A landscape with many peaks, sampled at points; each row gives a point and its height.
A climber steps from a point to the highest of its 3 nearest points, and stops where none of them is higher. Distance is the straight distance between rows; heights are no part of it.
q_113: [-31 -36  -9 -34  12  46 -12 -18   7  38  -5 -20  -6  16  -6 -48  -5  18]  h=460
q_877: [  1  26  11  76   2 -36 -30   0 -16  16  64 -34   2 -17  -3  11   5 -33]  h=852
q_668: [ -9  -5  -6  -4  11  -2 -18 -15  19  14  30 -11   8 -12   5  -4 -11   5]  h=320
q_610: [ -5 -21   0 -27  11  21  -4  -7  -7  -7 -24  21  -9   1   3   9 -13  15]  h=701
q_63: [ 23  31   6  19 -23 -17  20  36 -26 -31 -25  14  -9  12  -9  15  27 -13]  h=811
q_404: [-17 -27 -14 -44  10  29  -8 -22  22  20  -6   1   2   3   6 -28 -14  21]  h=214
q_809: [ -1 -10   8  -2  10   4  -3   0 -10 -11 -13  16  -7  -4  -3  13  -6   0]  h=495
q_698: [ 16  -2   0 -13  -9 -19  26  -5  14 -25 -24  12  16  -1  11  26 -14   8]  h=453
q_392: [  7 -13 -17 -51  -2   5  26 -21  20 -13 -32  23  18  -9  23  13 -30  27]  h=157
q_433: [ -4   6   6  31  13 -19 -19 -11  11  13  47 -17   5 -15  -1  12  -6  -7]  h=144
q_371: [ 10 -28   1 -48  -2  26  12  -3 -22 -30 -51  38  -8   8  16  19 -17  14]  h=809
q_563: [-11  12   9  54  15  -8 -36   1 -24  18  61 -25 -15 -14  -9   0   7 -27]  h=685
q_452: [-22 -18   0  15  31  30 -38   1 -22  29  32 -16 -26  -1 -22 -29  19 -12]  h=498
q_684: [-40 -44  -8  -8  12  47 -19 -24  -3  49  12 -39  -6  22 -16 -56   0  -4]  h=560
q_868: [ 27   2   1 -16 -30 -21  48  17   5 -37 -32  17  15  18   6  29   6   6]  h=790
q_402: [ -4 -28  -9 -51   7  32   5 -13   2  -7 -33  28  -5  -2  15   1 -21  21]  h=858
q_162: [-21 -14  -7  11  19  18 -33 -15   4  31  54 -24  -1  -9 -12 -27   3  -6]  h=801
q_377: [ -7   5  11  21  18  -2 -20   3 -16   3  11  -3 -11 -10  -7   6   7 -10]  h=330
q_267: [ 13  21  15  28 -11 -32  14  14  -3 -14   0   2   6  -2  -4  23  11 -12]  h=687
q_924: [ 12  35  20  58  -8 -27 -11  25 -26  -5   7  -9 -14  -3 -11   8  22 -31]  h=741
q_225: [  1 -10   1 -14   5   2   4 -11  12  -6 -18  15   4  -6   7  17 -14  15]  h=416
q_6: [-24 -22 -11 -25  10  30 -15 -19  20  35  13 -18   7   4  -3 -36  -8  11]  h=433
q_600: [ -3  16  10  55  25  -4 -42  11 -37   7  30 -13 -25 -13 -15  -5  19 -34]  h=654
q_702: [ -6  -2 -18 -41   1   3   6 -27  41  10  -7   6  16 -11  23  -4 -28  24]  h=55
q_23: [ 20  -5 -21 -47 -18 -15  44 -23  33 -21 -37  19  31  -9  34  24 -34  29]  h=141
q_335: [-20 -11  -9 -20   8  11 -10 -24  36  28  33 -19  15  -6   3 -25 -19  17]  h=832
q_216: [-22  -6 -19 -29  -1  13  -4 -32  49  44  23 -26  25   1  14 -44 -23  23]  h=816
q_395: [ 11  11  20  17  -5   3   3  25 -44 -27 -36  23 -22   7 -10  12  22 -17]  h=717
q_927: [-29 -28 -10  -8  18  34 -21 -15   6  41  28 -36  -1  13 -10 -47   3   5]  h=613
q_615: [  0  21  15  52  16   3 -28  23 -46  -2  -7   2 -34  -5 -11  -3  19 -34]  h=817
q_902: [ -2  -9  13  -2  15  16 -13   7 -24 -12 -14  19 -20  -5  -3   9   1  -2]  h=401
q_283: [  3   0   0  -5   2 -15   2 -11  21  -3   1   4  17  -9   6  22 -20  12]  h=181
q_362: [ 13  34  16  47 -23 -45   8  22  -1  -7  15 -11   4  -5  -2  17  19 -20]  h=727
q_450: [ 10  10   8  11  -8 -26  12   6   4 -17  -6   6   4   0   2  27  -2   1]  h=818
q_477: [ 25  35   9  29 -32 -46  28  31   5 -24   3   2  11   6  -5  22  25 -11]  h=709
q_317: [-16 -11   3  22  25  12 -38  -3 -15  20  39 -14 -17  -7 -17 -14   9 -15]  h=551
q_396: [-14 -17   6   1  24  23 -26  -4 -12  11  13  -3 -16  -6  -4 -12   7  -1]  h=337
q_530: [ 22  24   7  10 -27 -30  39  23   0 -28 -19  10   9  10  -7  23  18  -6]  h=734
q_3: [ 14   1  14  -1 -17  -3  26  21 -29 -30 -40  25  -6  14   1  25  10  -3]  h=718
q_169: [ 10  -8 -17 -35  -4  -5  19 -20  30 -10 -21  14  16  -9  18  17 -31  24]  h=200
q_355: [ 12  10   7  21 -10 -33  12  -1  16  -9   8  -3  16  -7   2  24  -7  -2]  h=553
q_907: [-28 -28 -11 -38   9  38  -6 -27  27  36   0 -11   6   9   2 -41 -12  21]  h=335
q_968: [  5  15  18  37   4   2 -14  24 -40 -14 -21  14 -26   0  -9  10  18 -23]  h=733
q_504: [-38 -29 -14 -10  -1  32  -8 -41  18  61  18 -51  14  18  -1 -62 -13   6]  h=525
q_815: [ 23  20  10  10 -23  -6  23  42 -38 -40 -41  24 -15  19  -6  13  26 -16]  h=780
q_249: [ 40  47  -4   4 -38 -30  36  54  -7 -43 -12  15   1  12  -9  13  41 -16]  h=843
q_625: [  6  -4 -26 -54  -2  -1  24 -35  41  -2 -17  16  21 -11  28   7 -38  30]  h=138
q_507: [ 51  55 -14  -3 -37 -39  40  59   5 -49   0  16   9  12 -12  18  42   2]  h=827

For each start below, name the point where the climber stops.
q_433 => q_877
q_477 => q_63
q_395 => q_63
q_362 => q_615
q_396 => q_162
q_225 => q_402
q_809 => q_402
q_902 => q_402

Call two points neighbours if one is among the 3 nearest of the other. Go from one point of each pair to the other, from neighbour to neighbour, staying as high as possible. Name the lowest point that can't be avoided.
q_927 / q_169 => q_392
q_402 / q_63 => q_225
q_335 / q_63 => q_6
q_615 / q_249 => q_395
q_927 / q_615 => q_317
q_450 / q_868 => q_267
q_63 / q_868 => q_530
q_615 / q_877 => q_600
